A landscape with many valleys, sampled at points; each row gives a point and its height.
From any point a ball rolls to the lowest of the 2 points nearest to it. It stops when none of these is lower. Distance is the straight distance between rows; heights are no part of it.
z_796 height 354: [124, 123, 141, 106, 118, 120, 100, 116, 122, 119, 144, 136, 137, 148, 121,
 153, 111, 108, 138, 155, 116, 136, 136, 135, 128, 113, 119, 131, 132, 140,
  99, 135, 123, 132, 132]
z_330 height 684: [113, 161, 134,  98, 125, 143, 158, 157, 148, 177, 153, 146, 156, 121,  93,
 128, 175, 157, 147, 101, 123, 137, 123, 132, 130, 128, 116, 135,  89, 115,
 147, 148, 114, 138, 114]
z_969 height 530: [144, 138, 120, 127, 130, 113, 115, 144, 127, 171, 155, 122, 154, 134, 112,
  97, 144, 138, 109, 117,  88, 139, 137, 121, 117, 146, 160, 123, 122, 128,
 142, 148, 131, 128, 142]
z_847 height 624: [131, 154, 160, 110, 101, 110, 128, 146, 135, 115, 162, 124, 129, 128, 106,
 169, 158, 143, 170, 118, 132, 134, 119, 141, 134, 112, 111,  96, 108, 131,
 132, 144, 142, 127, 114]
z_794 height 481: [133, 128, 160, 135, 123, 130, 131, 109, 127,  85, 120, 100,  95, 134, 159,
 138, 115, 117, 162, 142, 157, 140, 111, 145, 126, 122, 138, 111, 157, 103,
 122, 112, 140, 113, 138]
z_313 height 423: [132, 125, 129, 126, 112, 151,  77, 105, 113,  79, 135, 116, 128, 149, 140,
 165,  92, 104, 138, 152, 148, 117, 127, 144, 146, 105, 104, 128, 152, 131,
  91, 134, 142, 127, 134]
z_123 height 558: [133, 140, 141, 108, 122, 137, 117, 164, 137, 173, 166, 144, 184, 142,  97,
 115, 153, 145, 125, 117,  70, 147, 146, 123, 123, 137, 147, 142, 109, 134,
 133, 153, 130, 133, 128]
z_345 height 615: [123, 117, 141, 153, 138, 167, 155, 106, 139, 146, 112, 126, 111, 124, 128,
 103, 139, 128, 156, 155, 175, 121, 134, 150, 147, 140, 126, 150, 120,  77,
 142, 132, 137, 112, 139]
z_977 height 202: [120, 141,  83, 117, 117, 144, 147, 122, 132, 100,  93, 155, 102,  99, 127,
 151, 137, 140, 122,  86, 160,  91,  98, 113, 123, 114,  88, 138,  77, 151,
 145, 144, 132, 122, 100]
z_530 height 512: [126, 130, 165, 158, 130, 105, 149,  97, 134,  99, 119,  85,  66, 134, 156,
 106, 120, 126, 153, 136, 163, 147, 123, 139, 116, 137, 161, 111, 166,  91,
 146, 100, 148, 110, 135]
z_224 height 546: [115, 120, 119, 134, 125, 176, 142, 116, 135, 133, 115, 134, 117, 123, 118,
 134, 133, 130, 161, 127, 167, 115, 120, 131, 144, 112,  92, 145,  86, 110,
 122, 148, 131, 117, 116]
z_332 height 252: [145, 137,  64, 124, 133, 169, 128, 144, 142, 150, 120, 114, 143, 115, 125,
 105, 161, 146,  94,  96,  96, 139, 115, 108, 170, 120, 114, 128, 139, 124,
 101, 128,  97, 120, 110]
z_455 height 348: [135, 135,  76, 139, 140, 182, 129, 139, 142, 155, 120, 133, 146, 115, 135,
 109, 136, 133,  99, 123, 120, 122, 128, 109, 145, 137, 124, 141, 127, 128,
 114, 142, 110, 112, 133]
z_419 height 642: [125, 129,  95, 102, 115, 176, 118, 132, 135, 129, 125, 138, 128, 118, 126,
 148, 151, 132, 118, 103, 118, 128, 112, 114, 163, 104,  78, 135, 114, 153,
 102, 137, 107, 115,  95]
z_772 height 516: [106,  99, 138,  89, 147, 132, 121, 116, 130, 107, 119, 134, 108, 120, 162,
 167, 115, 109, 135, 142, 133, 140, 133, 122, 129, 101, 123, 141, 161, 154,
  91, 106, 100, 127, 124]
z_571 height 446: [167, 164, 106, 156, 105,  85,  87, 139, 102, 122, 154, 124, 152, 138, 116,
 101, 125, 129,  84, 111,  86, 108, 133, 120, 108, 155, 159, 105, 120, 149,
 147, 158, 160, 138, 133]
z_503 height 186: [ 97, 114, 150,  91, 137,  74, 130, 148, 122, 128, 137, 156, 150, 123, 113,
 150, 130, 121, 111, 139,  89, 122, 146, 114, 101, 113, 142, 121, 119, 165,
 140, 121, 118, 140, 124]
z_605 height 518: [151, 123, 115, 152, 103, 140,  66, 114,  92, 134, 143, 128, 168, 153, 106,
 132, 100, 102, 121, 170, 112, 110, 148, 126, 132, 126, 110, 144, 117, 132,
  97, 152, 144, 144, 147]
z_563 height 475: [118, 121, 199, 113, 124,  74, 135, 132, 130, 131, 165, 135, 145, 151, 100,
 128, 133, 126, 150, 155,  82, 163, 130, 148, 120, 133, 153, 114, 152,  93,
 142, 119, 144, 130, 132]
z_831 height 499: [134, 137, 120, 122, 103, 147, 104, 123, 127, 115, 125, 130, 116, 132, 123,
 146, 132, 129, 135, 126, 152, 115, 117, 134, 141, 115,  95, 127, 101, 131,
 121, 146, 144, 127, 120]
z_742 height 416: [134, 125, 111, 190, 136, 145, 126, 114, 114, 157, 121, 126, 142, 133, 121,
  89, 115, 119, 112, 148, 140, 106, 137, 121, 120, 169, 142, 169, 111, 100,
 152, 121, 154, 129, 165]
z_997 height 504: [118, 160, 145, 138, 111, 145, 164, 139, 141, 141, 147, 123, 118, 120, 113,
 124, 159, 146, 177, 116, 160, 119, 114, 152, 134, 138, 114, 121,  90,  72,
 156, 153, 148, 119, 118]
z_175 height 775: [131, 122, 124, 126, 149, 106, 180, 132, 149, 150, 110, 127, 112, 117, 141,
  95, 123, 140, 104, 106, 133, 139, 124, 110, 102, 155, 164, 130, 143, 128,
 161, 101, 131, 126, 142]
z_321 height 722: [152, 131,  89, 137, 132, 165, 108, 130, 134, 131, 131, 109, 124, 132, 166,
  99, 121, 124, 101, 130, 118, 141, 127, 122, 168, 133, 126, 125, 184, 126,
  93, 135, 102, 130, 127]
z_58 height 420: [153, 139, 106, 132, 140, 121, 139, 147, 143, 150, 146,  97, 112, 136, 132,
  89, 158, 152, 115, 103, 104, 153, 120, 126, 143, 142, 156, 103, 168, 118,
 139, 114, 117, 121, 114]
z_627 height 513: [130, 125, 173, 129, 115, 103, 118, 134, 121, 154, 163, 128, 155, 148,  88,
 117, 128, 129, 138, 156,  89, 150, 142, 145, 117, 137, 141, 133, 111, 101,
 137, 131, 152, 120, 145]
z_889 height 453: [128, 125, 141, 143, 103, 151,  98, 110, 110,  70, 126, 102, 100, 142, 159,
 163, 101, 107, 152, 133, 170, 126, 107, 134, 137, 103, 120, 117, 150, 114,
 107, 122, 132, 114, 134]
z_517 height 493: [147, 136, 109, 159, 116, 130,  62, 120,  96, 129, 146, 130, 160, 148, 123,
 102,  97, 103,  93, 149, 102, 113, 152, 126, 126, 138, 131, 136, 156, 148,
 113, 145, 145, 149, 152]
z_469 height 332: [130, 119, 124,  77, 133, 103, 105, 145, 132, 101, 130, 127, 113, 123, 149,
 159, 139, 123, 105, 128,  97, 137, 135, 109, 125, 108, 131, 107, 171, 176,
 102, 108,  94, 131, 115]
z_119 height 649: [116, 106, 144, 157, 158, 151, 164, 120, 139, 159, 112, 146, 132, 126, 120,
  88, 130, 133, 144, 143, 153, 131, 143, 133, 121, 157, 150, 173, 117,  89,
 154, 126, 141, 111, 156]
z_577 height 309: [141, 126,  84, 119, 140, 124, 127, 141, 135, 142, 114, 126, 120, 119, 139,
 126, 131, 137,  88,  94, 112, 132, 130,  99, 131, 138, 140, 126, 145, 153,
 123, 124, 107, 136, 130]
z_96 height 278: [155, 144, 156, 158,  94, 125, 100, 124, 120, 101, 159,  78, 118, 155, 123,
 126, 140, 141, 148, 140, 132, 145, 121, 156, 141, 135, 138,  83, 139, 101,
 124, 139, 154, 114, 124]
z_422 height 678: [132, 116,  96, 109, 132, 186, 109, 133, 137, 142, 119, 131, 146, 139, 139,
 140, 140, 119, 124, 133, 114, 142, 127, 131, 169, 109,  98, 142, 148, 134,
  84, 141,  92, 117, 109]
z_139 height 572: [139, 138, 148, 156, 124,  66, 148, 103, 128,  76, 112, 108,  81, 120, 140,
 137, 114, 132, 145, 109, 177, 104, 102, 138,  82, 137, 139, 105, 114, 124,
 171, 111, 163, 131, 121]
z_258 height 263: [139, 128, 137, 143, 104, 169,  83, 128, 114, 136, 150, 113, 158, 167, 107,
 146, 122, 112, 155, 172, 135, 125, 140, 150, 154, 130, 100, 131, 116, 111,
 109, 164, 147, 129, 131]
z_474 height 547: [136, 129, 121, 113, 105, 120,  72, 138,  93, 129, 163, 137, 177, 157,  94,
 136, 119, 112, 125, 153,  92, 117, 147, 130, 131, 113, 116, 136, 103, 151,
 106, 152, 143, 140, 132]
z_575 height 122: [134, 125,  87, 106, 149, 159, 150, 149, 157, 138, 119, 115, 126, 106, 152,
 110, 176, 139,  98,  85, 111, 153, 123, 116, 163, 123, 126, 126, 160, 136,
 107, 109,  74, 135,  96]
z_966 height 255: [104, 106, 156, 132, 122, 150, 112, 105, 121, 105, 117, 118, 125, 137, 125,
 159, 100,  97, 171, 160, 160, 122, 129, 145, 132, 110, 103, 145, 110, 109,
 102, 123, 127, 128, 132]
z_557 height 372: [119, 118, 117,  96, 133, 104, 133, 129, 126, 103,  97, 146, 105, 104, 134,
 159, 107, 118, 119, 113, 142, 113, 119, 111, 110, 112, 125, 132, 116, 174,
 131, 121, 118, 132, 116]
z_661 height 652: [107, 124, 132, 139, 152, 106, 177, 117, 133, 157, 115, 159, 139, 118, 105,
 100, 125, 145, 119, 119, 128, 113, 138, 117,  89, 143, 161, 151,  83, 117,
 174, 108, 142, 135, 149]
z_461 height 681: [114, 103, 120, 149, 159, 141, 171, 128, 141, 179, 107, 155, 156, 120, 116,
  83, 106, 145, 108, 132, 122, 116, 141, 121,  99, 158, 165, 163, 104, 108,
 166, 115, 134, 138, 160]
z_827 height 616: [123, 129, 163, 147, 130,  83, 171, 126, 133, 151, 142, 141, 134, 134, 102,
 101, 117, 137, 138, 129, 107, 128, 127, 124,  98, 150, 159, 130, 105, 107,
 175, 111, 143, 128, 145]
z_572 height 411: [145, 139, 117, 128, 122, 141, 106, 117, 129,  88, 122, 100,  91, 124, 158,
 149, 140, 136, 119, 100, 147, 135, 101, 139, 155, 104, 120, 101, 162, 146,
 110, 116, 122, 124, 107]
z_590 height 490: [104, 105, 117,  93, 135, 160, 133, 104, 136,  97, 101, 134, 109, 109, 172,
 170, 110, 104, 133, 124, 160, 127, 116, 119, 139,  96, 105, 143, 131, 152,
 102, 116,  96, 121, 111]
z_859 height 460: [156, 153, 122, 139, 120,  95, 128, 142, 127, 135, 156,  99, 121, 134, 120,
 112, 146, 142, 115, 101, 120, 146, 121, 126, 121, 144, 157,  94, 136, 136,
 138, 125, 142, 128, 130]
z_545 height 375: [153, 147,  73, 124, 124, 134, 115, 151, 123, 153, 134, 118, 152, 123, 121,
 117, 158, 155,  81,  91,  95, 123, 118, 103, 133, 131, 143, 124, 119, 145,
 126, 142, 125, 131, 127]
z_359 height 817: [ 93, 126, 174,  65, 137,  94, 151, 144, 142, 104, 136, 149, 116, 106, 119,
 180, 148, 143, 151, 125, 116, 137, 138, 128, 115,  99, 112, 109, 116, 158,
 136, 115, 106, 135, 103]
z_900 height 461: [140, 133, 108, 121, 117, 112, 119, 122, 127,  83, 110, 114,  80, 107, 169,
 156, 122, 131, 111, 100, 146, 113, 106, 122, 130, 104, 106, 111, 139, 172,
 125, 117, 118, 123, 111]
z_682 height 234: [118, 121,  99,  96, 157, 136, 132, 144, 141, 133, 121, 136, 121, 116, 156,
 131, 145, 130, 100, 106, 102, 151, 132, 101, 136, 119, 134, 125, 163, 155,
 109, 111,  75, 138, 111]
z_693 height 366: [116,  95, 123, 147, 147, 128, 113, 111, 108, 102,  87, 130, 113, 125, 168,
 132,  56,  92, 121, 172, 154, 111, 136, 112, 112, 126, 142, 161, 161, 139,
 111,  96, 118, 148, 159]
z_892 height 454: [129, 112, 108, 187, 138, 146, 139, 103, 125, 125,  96, 135, 130, 125, 125,
 103, 113, 118, 138, 144, 175,  99, 132, 132, 107, 151, 135, 170,  99, 100,
 151, 120, 149, 132, 159]
z_428 height 539: [105,  97, 128,  75, 135, 137, 104, 138, 128, 116, 134, 154, 140, 127, 149,
 162, 120,  96, 126, 152, 102, 144, 138, 113, 147, 104, 104, 128, 179, 164,
  80, 114,  82, 132, 116]
z_601 height 536: [106, 123, 179, 136, 138,  83, 166, 113, 137, 123, 128, 130, 101, 137, 117,
 126, 105, 127, 170, 145, 142, 137, 133, 143, 105, 131, 142, 125, 118, 103,
 151, 106, 141, 126, 130]
z_288 height 742: [143, 154, 101, 152, 108, 137, 128, 130, 124, 131, 123, 143, 150, 131, 105,
 128, 136, 143, 130, 107, 137,  96, 120, 118, 108, 139, 120, 142,  70, 113,
 147, 157, 164, 130, 126]
z_28 height 424: [118, 144, 143, 117, 127, 131, 175, 130, 144, 141, 127, 139, 110, 104, 125,
 129, 154, 158, 151, 112, 159, 115, 124, 138, 134, 129, 121, 122, 103, 110,
 147, 127, 128, 116, 118]
z_302 height 283: [149, 146, 138, 125,  96, 157,  98, 121, 122, 102, 150, 109, 122, 147, 152,
 150, 135, 132, 141, 135, 138, 140, 106, 161, 161, 108,  98,  95, 149, 118,
 102, 141, 139, 113, 114]
z_130 height 306: [134, 123,  88,  97, 135, 132, 106, 134, 127, 113, 123, 128, 104, 119, 166,
 137, 126, 130,  87, 111,  94, 137, 126, 105, 154, 115, 124, 115, 180, 184,
  91, 110,  84, 127, 110]
z_327 height 602: [133, 147, 115,  94, 103, 148,  92, 149, 121, 133, 158, 143, 167, 135, 101,
 156, 150, 145, 120, 114,  97, 126, 127, 127, 156, 108,  95, 125,  93, 154,
 113, 162, 128, 134, 113]
z_939 height 756: [138, 121, 109, 150, 157, 139, 165, 119, 145, 141, 101, 109, 107, 116, 154,
  80, 132, 139, 100, 112, 140, 145, 130, 124, 125, 148, 156, 126, 161, 112,
 146, 106, 113, 124, 136]
z_519 height 422: [151, 135,  78, 151, 118, 180, 111, 126, 131, 126, 114, 122, 126, 122, 140,
 114, 130, 136, 106, 113, 133, 110, 110, 121, 157, 123, 102, 134, 129, 123,
 116, 144, 131, 118, 112]
z_662 height 774: [112,  98, 106, 138, 176, 144, 178, 134, 144, 169, 107, 139, 118, 113, 154,
  84, 133, 128,  95, 125, 127, 155, 135, 109, 127, 153, 153, 147, 169, 114,
 125,  96,  93, 119, 141]
z_82 height 305: [110, 103, 168, 113, 127, 132, 131, 120, 125, 121, 116, 132, 134, 139, 128,
 152, 114, 106, 153, 167, 140, 144, 137, 139, 129, 124, 117, 137, 140, 115,
 116, 121, 116, 131, 135]
z_791 height 716: [139, 150, 105, 127, 114, 143, 152, 150, 141, 157, 143, 135, 153, 111, 103,
 124, 164, 160, 135,  92, 124, 109, 120, 128, 132, 137, 123, 136,  74, 115,
 152, 167, 146, 131, 112]
z_31 height 421: [128, 110, 134, 133, 120, 106,  69, 120, 101,  97, 130, 132, 145, 144, 142,
 146,  71,  83, 119, 174, 104, 103, 158, 134, 130, 121, 136, 141, 152, 155,
  96, 130, 123, 148, 152]
z_325 height 472: [155, 139,  94, 178, 119, 183, 101, 118, 118, 125, 126, 100, 121, 151, 139,
 106, 123, 131, 117, 135, 141, 123, 124, 145, 154, 130, 118, 124, 145, 101,
 112, 139, 134, 119, 133]
z_608 height 597: [129, 148,  96,  97, 118, 175, 136, 143, 139, 120, 114, 132, 113, 107, 124,
 150, 167, 160, 139,  79, 141, 124,  96, 123, 165, 109,  81, 131, 101, 128,
 127, 135, 106, 118,  88]
z_840 height 489: [126, 132, 134, 124, 138,  85, 153, 127, 141, 100, 121, 112,  91, 113, 142,
 121, 132, 130, 122, 116, 142, 133, 120, 119, 109, 139, 146, 103, 140, 132,
 147, 111, 136, 119, 128]
z_640 height 196: [116, 114, 143, 136, 117, 166,  93, 115, 123, 125, 137, 122, 147, 161, 131,
 150, 100, 105, 164, 180, 143, 134, 148, 149, 148, 121, 103, 150, 134, 112,
  95, 138, 130, 123, 138]
z_618 height 456: [ 96, 106, 128, 105, 140, 158, 156, 116, 121, 108,  93, 135,  97, 112, 152,
 160, 114, 113, 155, 127, 185, 120, 109, 137, 135,  91, 101, 154, 112, 123,
 110, 129, 110, 114, 119]
z_212 height 599: [159, 148, 117, 172, 115,  77, 126, 119, 115,  80, 115, 114,  97, 122, 135,
 121, 125, 144, 115,  97, 156, 102, 113, 127,  86, 155, 142, 102, 118, 126,
 185, 116, 170, 131, 128]
z_487 height 542: [127, 129, 154, 168, 135,  88, 152, 107, 130,  86, 114, 102,  81, 119, 149,
 112,  97, 127, 141, 131, 168, 117, 123, 131,  84, 144, 156, 115, 140, 106,
 165,  85, 153, 122, 141]
z_707 height 391: [127, 109, 141, 105, 118, 139,  77, 117, 123, 100, 132, 127, 139, 142, 146,
 167,  97,  99, 142, 166, 120, 132, 125, 126, 141, 102, 110, 118, 165, 153,
  74, 133, 114, 131, 130]
z_750 height 654: [121, 163, 151,  96, 119, 125, 144, 160, 148, 152, 164, 123, 146, 124,  98,
 146, 179, 158, 162, 102, 124, 142, 118, 145, 150, 119, 115, 106, 113, 118,
 134, 148, 121, 134, 104]
z_616 height 575: [115, 133, 192, 143, 127,  65, 177, 112, 123, 123, 146, 135, 131, 127,  80,
 126, 108, 142, 170, 137, 112, 136, 123, 155,  99, 138, 146, 124, 106,  94,
 178, 108, 147, 129, 133]
z_265 height 97: [106, 115, 154,  87, 137, 117, 100, 151, 130, 155, 145, 151, 158, 147, 111,
 147, 148, 104, 128, 156,  78, 157, 147, 133, 131, 119, 119, 123, 150, 141,
 100, 133, 107, 135, 128]
z_257 height 373: [145, 141, 112, 167, 116, 151, 110, 125, 116, 139, 124, 123, 152, 133, 112,
 100, 126, 121, 113, 133, 123, 108, 137, 121, 127, 148, 127, 143, 115, 114,
 131, 140, 148, 137, 147]
z_880 height 831: [ 99, 117, 161,  78, 126, 125, 133, 145, 138, 132, 147, 139, 123, 118, 126,
 176, 171, 127, 163, 128, 108, 154, 128, 143, 132, 102, 117, 117, 138, 142,
 116, 116, 103, 124, 110]
z_578 height 677: [100,  87, 163, 150, 163, 127, 174, 116, 140, 177, 118, 154, 151, 135, 107,
  79, 108, 131, 125, 147, 126, 146, 151, 127, 114, 148, 148, 168, 118,  92,
 155,  98, 131, 127, 155]
z_726 height 803: [ 97, 123, 167,  91, 143,  92, 171, 143, 146, 126, 121, 157, 119, 107, 119,
 147, 132, 137, 140, 103, 127, 127, 127, 128, 106, 123, 138, 115, 125, 152,
 145, 108, 109, 133, 115]
z_948 height 267: [115, 124, 145,  86, 136,  68, 112, 137, 119, 104, 132, 135, 122, 113, 123,
 163, 127, 125, 121, 125,  97, 127, 129, 124, 108,  99, 129, 106, 136, 179,
 125, 109, 109, 139, 113]
z_935 height 498: [135, 141, 152, 139, 124,  99, 152, 119, 135, 116, 127, 117, 105, 121, 128,
 129, 122, 141, 157, 124, 159, 118, 124, 139, 114, 136, 135, 111, 123, 105,
 155, 125, 160, 122, 129]
z_988 height 738: [151, 127, 106, 150, 143, 138, 129, 129, 134, 121, 115, 103, 106, 132, 153,
  95, 124, 127, 106, 130, 126, 142, 132, 130, 145, 145, 139, 120, 184, 122,
 122, 111, 125, 122, 139]
z_427 height 418: [169, 159,  83, 136, 100, 117,  83, 151, 114, 144, 160, 124, 169, 135, 116,
 107, 151, 140,  75, 103,  77, 114, 134, 114, 130, 134, 148, 112, 113, 157,
 119, 163, 146, 137, 134]
z_329 height 78: [ 94,  99, 170,  84, 145,  98, 140, 146, 135, 148, 137, 164, 143, 132, 111,
 145, 140, 111, 125, 151,  91, 149, 146, 124, 114, 115, 131, 136, 146, 143,
 125, 111, 100, 134, 118]
z_381 height 764: [153, 151,  88, 178,  99, 158, 120, 122, 126, 106, 119, 119, 138, 129, 110,
 121, 152, 146, 115,  94, 165,  92, 111, 118, 126, 142, 100, 115,  74, 109,
 154, 173, 170, 127, 121]
z_442 height 514: [154, 142, 106, 133, 138,  75, 100, 136, 101, 126, 136, 122, 138, 127, 140,
 100, 106, 114,  65, 115,  91, 108, 145, 100, 105, 151, 163, 123, 146, 182,
 132, 136, 141, 155, 141]
z_409 height 531: [124, 137, 112, 117, 132, 189, 162, 128, 144, 141, 108, 128, 112, 107, 136,
 125, 159, 140, 142,  99, 151, 118, 119, 139, 163, 113,  97, 140, 108, 103,
 121, 140, 112, 110, 104]
z_185 height 545: [112, 119, 166, 134, 132,  92, 123, 141, 116, 153, 140, 157, 155, 141,  93,
 117, 111, 117, 124, 157,  92, 130, 146, 120, 106, 130, 149, 140, 108, 129,
 146, 124, 147, 138, 141]
z_697 height 359: [143, 139,  96, 134, 140, 150, 154, 143, 156, 161, 117, 113, 117, 118, 133,
  94, 162, 154, 121,  96, 126, 134, 115, 121, 149, 135, 145, 127, 139, 104,
 130, 118, 107, 123, 116]
z_781 height 325: [124, 134, 113, 108, 130, 128, 160, 131, 140, 126, 102, 135, 104,  95, 125,
 149, 154, 149, 145,  90, 164, 114, 107, 121, 122, 113, 109, 125,  87, 138,
 141, 139, 119, 122, 101]
z_515 height 417: [115, 110, 134, 115, 132, 136, 140, 111, 127, 111,  98, 144, 110, 117, 140,
 155, 107, 122, 145, 131, 160, 117, 120, 113, 118, 109, 114, 146, 101, 140,
 127, 115, 130, 135, 127]
z_186 height 544: [132, 121, 127, 135, 142, 121, 115, 152, 118, 180, 149, 145, 177, 141, 110,
  97, 124, 115,  94, 141,  82, 131, 161, 109, 117, 148, 151, 153, 128, 128,
 128, 140, 132, 146, 152]
z_300 height 395: [130, 126, 182, 131, 129,  69, 145, 128, 137, 118, 144,  96,  92, 133, 132,
 136, 141, 129, 147, 123, 124, 165, 126, 143, 113, 144, 152,  94, 161, 121,
 157, 105, 140, 117, 126]
z_583 height 437: [117, 118, 197, 104, 138,  76, 161, 121, 142, 128, 155, 120, 122, 139, 130,
 128, 141, 130, 153, 143, 114, 172, 128, 140, 113, 135, 149, 107, 171, 103,
 136, 104, 120, 114, 131]
z_255 height 496: [142, 160, 140, 146, 115, 106, 130, 129, 132, 158, 164, 112, 147, 137, 101,
 108, 146, 148, 135, 118, 105, 132, 125, 133, 119, 152, 148, 103, 114, 113,
 152, 142, 152, 129, 130]
z_121 height 598: [119, 139, 171, 105, 111, 114, 119, 151, 130, 141, 167, 144, 150, 146,  98,
 157, 148, 133, 167, 144, 113, 133, 128, 140, 132, 117, 102, 120,  92, 127,
 123, 150, 144, 137, 121]
z_971 height 458: [151, 138, 117, 150,  94, 137,  87, 111, 106,  91, 131, 114, 126, 144, 135,
 144, 113, 116, 128, 139, 140, 113, 122, 136, 137, 128, 111, 112, 129, 132,
 113, 149, 145, 125, 132]
z_877 height 809: [106, 103, 131, 144, 166, 153, 204, 110, 140, 151,  94, 139,  89,  95, 143,
  83, 131, 135, 133, 120, 173, 128, 133, 132, 127, 137, 152, 147, 123,  90,
 150, 101, 118, 110, 130]
z_319 height 311: [118, 137,  87, 102, 124, 115, 132, 121, 116, 114,  93, 159, 127, 103, 121,
 161, 126, 129, 119,  97, 148,  88, 113, 103, 100, 118, 118, 132,  81, 175,
 144, 131, 132, 133, 112]
z_165 height 494: [117, 126, 109, 153, 142, 144, 142, 123, 129, 145, 105, 139, 133, 110, 127,
 119, 109, 129, 129, 138, 153, 105, 136, 124, 114, 136, 123, 154,  85, 121,
 148, 136, 143, 136, 137]
z_953 height 353: [132, 130, 116, 124, 124, 169, 109, 120, 132, 103, 134, 105, 101, 127, 160,
 138, 139, 124, 136, 126, 155, 143, 110, 148, 164, 111, 109, 108, 154, 112,
  99, 137, 112, 103, 104]
z_642 height 203: [159, 150, 135, 150,  82, 146,  74, 125, 111, 104, 164, 101, 137, 157, 123,
 135, 145, 142, 138, 123, 140, 140, 121, 160, 154, 127,  99,  77, 126, 124,
 105, 157, 148, 116, 131]
z_101 height 485: [126, 123, 115, 110, 140,  85, 117, 140, 112, 132, 111, 142, 139, 118, 131,
 126, 100, 114,  81, 131, 102, 116, 147, 102,  99, 138, 143, 143, 137, 182,
 130, 123, 131, 155, 139]
z_241 height 451: [138, 118, 120, 124, 123,  93,  83, 129,  93, 117, 129, 141, 143, 132, 129,
 137,  84,  95,  87, 150,  92,  97, 145, 119, 119, 126, 140, 126, 141, 177,
 113, 130, 128, 164, 142]
z_475 height 339: [111,  97, 117, 160, 144, 116, 131,  84, 112,  99,  76, 138, 111, 122, 151,
 131,  66, 100, 125, 167, 173, 100, 142, 119, 108, 129, 124, 170, 120, 138,
 131, 106, 134, 136, 156]
z_304 height 571: [137, 149, 148, 112,  96, 110,  91, 145, 110, 136, 160, 140, 173, 143,  95,
 152, 137, 128, 140, 130,  93, 131, 134, 131, 131, 112, 119, 117,  82, 151,
 123, 164, 145, 135, 119]
z_926 height 300: [108, 104, 135, 158, 130, 135, 127,  98, 121, 104, 102, 128, 115, 136, 127,
 131,  93, 100, 158, 161, 160, 112, 140, 140, 112, 129, 118, 153, 116, 122,
 122, 124, 133, 135, 149]
z_303 height 445: [138, 148, 160, 147, 132,  64, 156, 131, 130, 113, 127, 110,  95, 132, 124,
 113, 127, 145, 125, 111, 121, 141, 116, 121,  88, 159, 161, 100, 140, 117,
 163, 100, 153, 124, 126]
z_531 height 342: [138, 149, 177, 153, 118, 100, 129, 127, 130, 111, 145,  95, 106, 139, 126,
 118, 135, 140, 152, 139, 124, 158, 121, 155, 123, 148, 156,  86, 158,  87,
 143, 121, 144, 109, 131]
z_405 height 471: [159, 152, 106, 169, 116, 115,  80, 139,  99, 142, 167, 120, 166, 149, 127,
  99, 122, 124,  83, 135,  81, 119, 151, 123, 128, 146, 159, 116, 148, 138,
 119, 146, 145, 146, 148]
z_146 height 517: [124, 110, 107, 129, 150, 113, 125, 148, 122, 159, 122, 159, 165, 134, 119,
 113, 104, 113,  75, 150,  90, 132, 150, 104, 111, 142, 147, 153, 138, 163,
 124, 128, 112, 150, 156]
z_614 height 583: [ 97, 117, 149, 130, 142, 161, 162, 108, 128, 141, 109, 132, 111, 121, 125,
 130, 117, 123, 172, 147, 186, 128, 124, 151, 128, 124, 104, 152,  96,  87,
 131, 133, 131, 113, 125]
z_826 height 392: [122, 108, 123, 129, 134, 105, 104, 114, 104, 105, 102, 141, 134, 134, 138,
 156,  66,  96, 127, 168, 133, 109, 143, 119, 110, 116, 126, 152, 145, 155,
 113, 117, 125, 149, 156]
z_823 height 322: [144, 153, 127, 162, 104, 146,  89, 129, 113, 142, 153, 110, 162, 162,  98,
 121, 130, 124, 142, 137, 122, 117, 140, 141, 137, 140, 121, 130, 104, 113,
 120, 160, 156, 133, 145]
z_509 height 846: [118, 119, 143,  89, 128, 151, 124, 129, 144, 139, 141, 118, 136, 129, 124,
 147, 147, 126, 155, 133, 130, 150, 123, 150, 153, 117, 103, 126, 135, 122,
 111, 132, 106, 123, 109]
z_984 height 447: [124, 132,  93, 124, 145, 175, 174, 133, 159, 154, 110, 126, 116,  93, 136,
 102, 178, 167, 128,  88, 150, 125, 105, 126, 163, 128, 123, 127, 119,  97,
 131, 129, 110, 119, 104]
z_94 height 790: [104, 116, 139, 108, 152, 111, 173, 131, 135, 137, 112, 152, 121, 117, 123,
 119, 125, 132, 125, 122, 134, 132, 135, 110, 108, 138, 152, 129, 125, 144,
 150, 110, 117, 128, 140]
z_497 height 791: [ 92, 100, 143, 117, 168, 140, 199, 122, 147, 163,  97, 145, 116, 105, 144,
  91, 136, 130, 129, 123, 142, 156, 133, 129, 121, 131, 151, 144, 150, 113,
 143,  94, 102, 120, 136]
z_907 height 703: [151, 114,  69, 136, 126, 202, 111, 126, 138, 147, 119, 122, 135, 130, 160,
 101, 127, 120, 111, 133, 120, 141, 122, 130, 174, 130,  96, 145, 170, 112,
  84, 141,  98, 111, 106]

Where does a ball stop that starts at each point below?
z_175 -> z_697
z_497 -> z_697
z_578 -> z_697
z_877 -> z_697

Call two points neighbours if one is among the 2 nearest of the other. Go from one point of each pair to the other, from neighbour to neighbour, staying as low as possible. Name the highest point that can't be avoided.
z_329 / z_697 -> z_186
z_977 / z_642 -> z_900
z_640 / z_329 -> z_796
z_575 / z_329 -> z_469
